Points on a hilly landscape, in no order, each with its height.
From any point a ball takes the steepest step (drop divided by distance) to one of its 4 nearest points. It stops when none of these is lower. Distance is the straight distance between rows; heights are no part of it.
<623>: [ 91 139 119  99 110 161  88 144 127 117 119 106 129 119 154 133 157  89
 119  90]  h=32.4
<411>: [153 124 119 144 142 128 119 113 139 135 145 145 103 133 137  93 100 144
 131 108]  h=22.9
<628>: [144 119 128 134 128 146 140  97 143 144 152 139 107 111 147 111 106 140
 115 128]  h=27.9
<417>: [182 136 103 193 195  56 148 168 103  79 119 165 124 146 124 134 105 138
 164 128]  h=16.9
<381>: [114 115 138  75  94 155  97  93 174 199 142  94 126 170  80  62 107 165
 149 130]  h=31.7
<686>: [136 106 134  91 119 153 133  88 173 164 234 148  74  99 142 145 145 143
  61  86]  h=39.5
<143>: [ 89 145 114 121 124 160 101 141 129 122  99  81 151 141 128 130 157  75
 153  98]  h=30.1
<182>: [135 123 127 190 155  97 184 103 126 119 105 129 159 142  90 140  90 146
 147 189]  h=27.5
<47>: [127 133 123 149 153 126 131 138  79  98  90 133 155 118 145 147 141  91
 142 139]  h=21.2
<318>: [142 130 130 113 120 146  99 109 140 137 164 138  94 109 154 117 127 144
  95  93]  h=40.8
<159>: [108 121 122  85 101 154  95 123 147 136 165 121 115  97 162 144 152 108
  98  90]  h=33.0
<529>: [ 95 100 126 101  86 171 136 120 177 143 130  83 143 103 132 144 146  92
 118 123]  h=7.5
<407>: [136 119 150 129 124 111 178 173  73 104  89 141 158  73 156 178 166 121
 115 174]  h=23.0
<258>: [138 147 115 152 170 129 121 125  88 106  93 118 142 156 131 126 125  95
 156 123]  h=20.8
<537>: [150 120 135 201 166  35 204 174 101  94 122 183 130 118 109 167 106 175
 142 192]  h=33.3
<951>: [125 122 121 201 172  42 194 148 104  77  99 165 165 150  71 178 111 157
 145 221]  h=29.9
<401>: [128 134 125 121 134 127 113 152  92 110 113 126 134  91 172 148 155  93
 121 110]  h=8.8
<51>: [178 129 119 167 164  90 140 149 109 110 122 161 111 112 150 130 106 141
 133 131]  h=18.3
<413>: [138 115 135 110 108 150 121  83 169 163 182 130  89 136 121  86 102 163
 114 115]  h=33.2
<487>: [130 156 139  71 112 149  45 130 142 156 146 135  97 194  84  57 118 177
 130  85]  h=57.1
<950>: [132 145 133  95 121 150  81 103 147 166 125 106 121 189  94  64 111 147
 157 112]  h=27.7
<291>: [102 128 129 162 152 139 162 160  75  97  67 103 192 123 122 172 161  78
 149 164]  h=35.9
<555>: [ 96 142 132  44  73 166  64 107 172 155 176 112  99 153 107  96 139 163
 109  82]  h=41.7
<468>: [ 83 140 126  39  67 149  59 109 186 132 201 129  93 128 109 140 177 158
  82  51]  h=74.2
<621>: [132 119 127  93 106 149 108  88 168 163 196 136  85 115 140 121 132 151
  85  95]  h=13.2
<727>: [115 120 126 107 106 158 110 100 145 151 130 101 130 131 128 111 118 121
 131 120]  h=21.4
<390>: [ 92 116 132 136 111 165 156 157 120 117  83 105 180 100 147 167 151  76
 138 151]  h=30.7
<219>: [160 124 130 171 165  76 171 161  84 105 111 169 127 101 141 154 118 137
 123 159]  h=26.0
<335>: [ 89 125 120 107 105 156 116 161 130 113 105 101 147 105 157 154 166  70
 127 106]  h=25.4
<270>: [146 130 121 164 159 120 136 107 103 113  95 118 148 151 110 130 112 109
 151 143]  h=20.2
<320>: [116 138 138 142 150 112 149 172  56  98  77 128 166 101 156 169 161  92
 136 144]  h=30.4
<493>: [136 121 126 132 122 137 129  84 154 158 133 117 127 154 108  88  96 137
 146 141]  h=23.7
<114>: [138 146 118 132 149 137  89 110 123 137 107 122 126 182 116  85 122 120
 152 102]  h=19.1
<775>: [ 74 144 127  78  86 170  77 124 168 152 128  82 134 157 107 111 150 103
 136  95]  h=23.4
<63>: [115 135 125 166 157 127 165 137  84  93  70 110 193 136 112 163 143  92
 151 173]  h=33.7
<19>: [130 143 118 174 178 102 158 150  56  79  69 121 175 144 115 157 144  89
 150 149]  h=35.3
<446>: [160 135 139 141 150  76 173 175  51  94  90 170 136  85 157 170 150 136
 119 162]  h=33.9
<39>: [122 108 144 125 108 137 175 153 103 132 132 140 133  61 166 175 153 122
  96 163]  h=31.5
<462>: [174 128 119 206 179  27 177 185  97  70 116 181 125 132 116 162 113 158
 153 148]  h=22.7
<328>: [104 108 143 138 104 148 181 146 119 131 106 121 172  72 148 177 153 114
 121 188]  h=30.0
<96>: [ 99 130 130  91  96 163  95  97 163 168 127  82 128 159 106  87 129 122
 149 116]  h=20.7
<753>: [163 121 121 209 180  32 182 169  94  79 117 176 146 141  95 167 102 153
 153 175]  h=25.9
<856>: [138 129 119 154 148 137 130  96 124 133  94 110 154 166 103 107 106 112
 160 148]  h=19.5
<433>: [165 110 126 160 138 117 161 107 161 147 157 149  97 129 145  96  81 156
 118 133]  h=27.2
<706>: [143 126 117 103 133 137 102 135 112 123 157 149 104  86 171 140 144 120
  87  99]  h=38.7
<65>: [ 66 145 117  69  83 160  69 146 171 126 141  99 122 124 127 130 175  93
 109  67]  h=38.3
<424>: [187 123 115 200 178  64 170 164 135  97 142 171 106 134 127 132  91 157
 150 134]  h=19.9
<58>: [113 140 122 138 139 145 115 115 118 131  94  90 157 170 111 113 130  92
 156 125]  h=18.5
<689>: [170 134 117 152 158 118 105 113 140 123 139 146 101 170 123  83  93 154
 146 107]  h=20.9
<203>: [156 139 114 148 162 122 102 125 119 113 119 141 115 148 138 100 111 128
 146 106]  h=17.1
<809>: [130 135 122 127 137 141 112 127 113 117 115 120 128 113 157 126 128 101
 132 113]  h=19.8
<558>: [141 104 139 107 112 143 172 124 124 150 189 153 105  67 176 166 140 127
  71 133]  h=32.9
<285>: [161 122 130 122 129 129 117 110 158 148 179 160  75 128 144  98 102 158
 102 102]  h=37.6
<108>: [128 122 135 181 150 113 178 116 106 113  90 132 175 122 105 158 116 131
 144 193]  h=28.0
<412>: [159 119 124 160 143 119 135 102 159 142 141 139 106 152 125  89  81 153
 139 135]  h=24.6
<924>: [157 117 139 135 130 110 186 153  90 129 143 165 114  75 169 159 125 136
 102 156]  h=33.1
<898>: [125 123 139 130 120 143 137 119 121 126 121 113 150 102 153 142 131 109
 124 137]  h=18.4
<881>: [152 124 158 132 126  83 206 182  67 121 106 173 131  70 161 176 150 155
 103 182]  h=19.7
<824>: [134 123 164 130 118  95 196 174  72 111  92 165 146  69 152 181 165 141
 112 191]  h=4.3
<534>: [114 122 144 143 122 118 177 162  78 109  78 131 180  80 140 178 166 118
 131 186]  h=25.1
<710>: [172 115 133 145 143 125 127 105 175 153 172 152  82 151 121  70  82 169
 129 114]  h=30.5
<142>: [ 95 155 135  66 103 157  63 128 141 169 124  93 125 192  86  71 139 133
 146  92]  h=26.3
<564>: [126 123 132 101 106 159  85  95 156 154 163 123  93 130 136 102 119 147
 114 103]  h=37.7
<886>: [137 126 161 147 125  83 210 162  82 122  98 173 150  75 137 179 149 157
 113 204]  h=20.1
<54>: [164 122 123 177 146 105 161 121 124 123 126 155 115 128 141 120  91 146
 138 151]  h=23.9
<858>: [135 140 130  84 110 148  59 113 152 139 185 141  75 132 134 108 135 163
  89  71]  h=13.1
<943>: [ 83 114 119  84  74 165 109 125 182 133 156 100 127  99 140 148 161  97
 109  98]  h=15.3
<419>: [ 86 143 126  56  80 149  53 130 167 120 176 119  96 129 136 136 165 132
  93  52]  h=67.3
<131>: [ 95 134 122  77  98 158  74 128 156 140 148 106 115 128 140 122 146 113
 116  88]  h=37.2
<941>: [156 132 117 171 173  95 152 146  83  93  93 143 140 125 129 144 116 120
 144 151]  h=16.7
<665>: [102 133 125 107 113 163  96 109 142 155 103  82 143 156 112  96 127  96
 154 117]  h=19.6
<473>: [ 95 105 132  79  85 151 126  98 189 164 217 127  93  92 135 150 159 142
  69  92]  h=45.6
<447>: [107 113 127 128 107 164 144 102 146 145 107  87 160 110 133 130 128 108
 133 155]  h=13.8
<337>: [137 114 133 107 111 140 134 131 127 135 165 131 110  69 171 154 143 117
  88 110]  h=34.9
<671>: [173 140 112 162 177  93 123 152  89  97 108 159 112 125 155 127 116 119
 131 113]  h=10.7
<319>: [112 122 134 133 126 150 131 112 125 125  96  97 152 131 130 134 130 104
 140 135]  h=17.2
<245>: [151 120 125 199 158  73 202 133 122 107 124 157 129 130 110 142  86 154
 145 175]  h=26.9
<934>: [131 111 125 165 138 132 157  86 138 145 108 107 153 141 107 118  89 126
 149 165]  h=22.8
<430>: [121 149 130  91 114 150  67 113 148 139 146 124  97 156 124  86 119 145
 124  84]  h=35.2
<953>: [ 83 112 134  66  63 167  97 103 189 164 158  85 124 139 110 106 136 129
 126 110]  h=22.3
<964>: [124 143 122 125 135 143 102 108 123 144  99  92 145 195  89  84 128 106
 172 117]  h=19.3
<499>: [132 125 138  95 105 146  97  91 169 186 155 113 108 159  99  58 101 165
 136 120]  h=30.6
<904>: [145 138 130 120 132 135  77 104 153 145 133 129  99 167 113  76  99 148
 140 104]  h=23.5
<409>: [142 128 111 185 176 104 164 113  96  98  91 126 166 160  90 146 103 114
 165 174]  h=21.7
<974>: [144 123 134 151 137 127 154 117 118 127 124 130 135  99 151 141 112 126
 126 146]  h=21.5
<57>: [143 131 115 199 181  59 174 148  88  80  94 150 158 155  91 157 106 131
 154 171]  h=23.8
<679>: [ 58 130 108  77  65 162  90 155 191 127 123  83 135 127 115 148 172  75
 119  85]  h=23.6
<492>: [131 151 135  69 108 154  40 116 155 144 167 139  80 168 103  75 119 180
 107  77]  h=50.0
<273>: [ 58 159 135  38  69 159  55 147 168 152 144  86 126 183  80 100 157 143
 133  81]  h=5.9

Call two points neighbours if one is among the 4 nearest of the other. Go from one point of each pair to the other, from neighbour to neighbour, staying as low as possible. Name the highest point that can't be avoided.
<401> and <824> => <320>
<621> and <401> => <413>
<401> and <529> => <898>
<671> and <401> => <114>

For each start below, name the point where the ball stops.
<493> => <529>
<419> => <529>
<182> => <671>
<555> => <529>
<381> => <529>
<337> => <824>
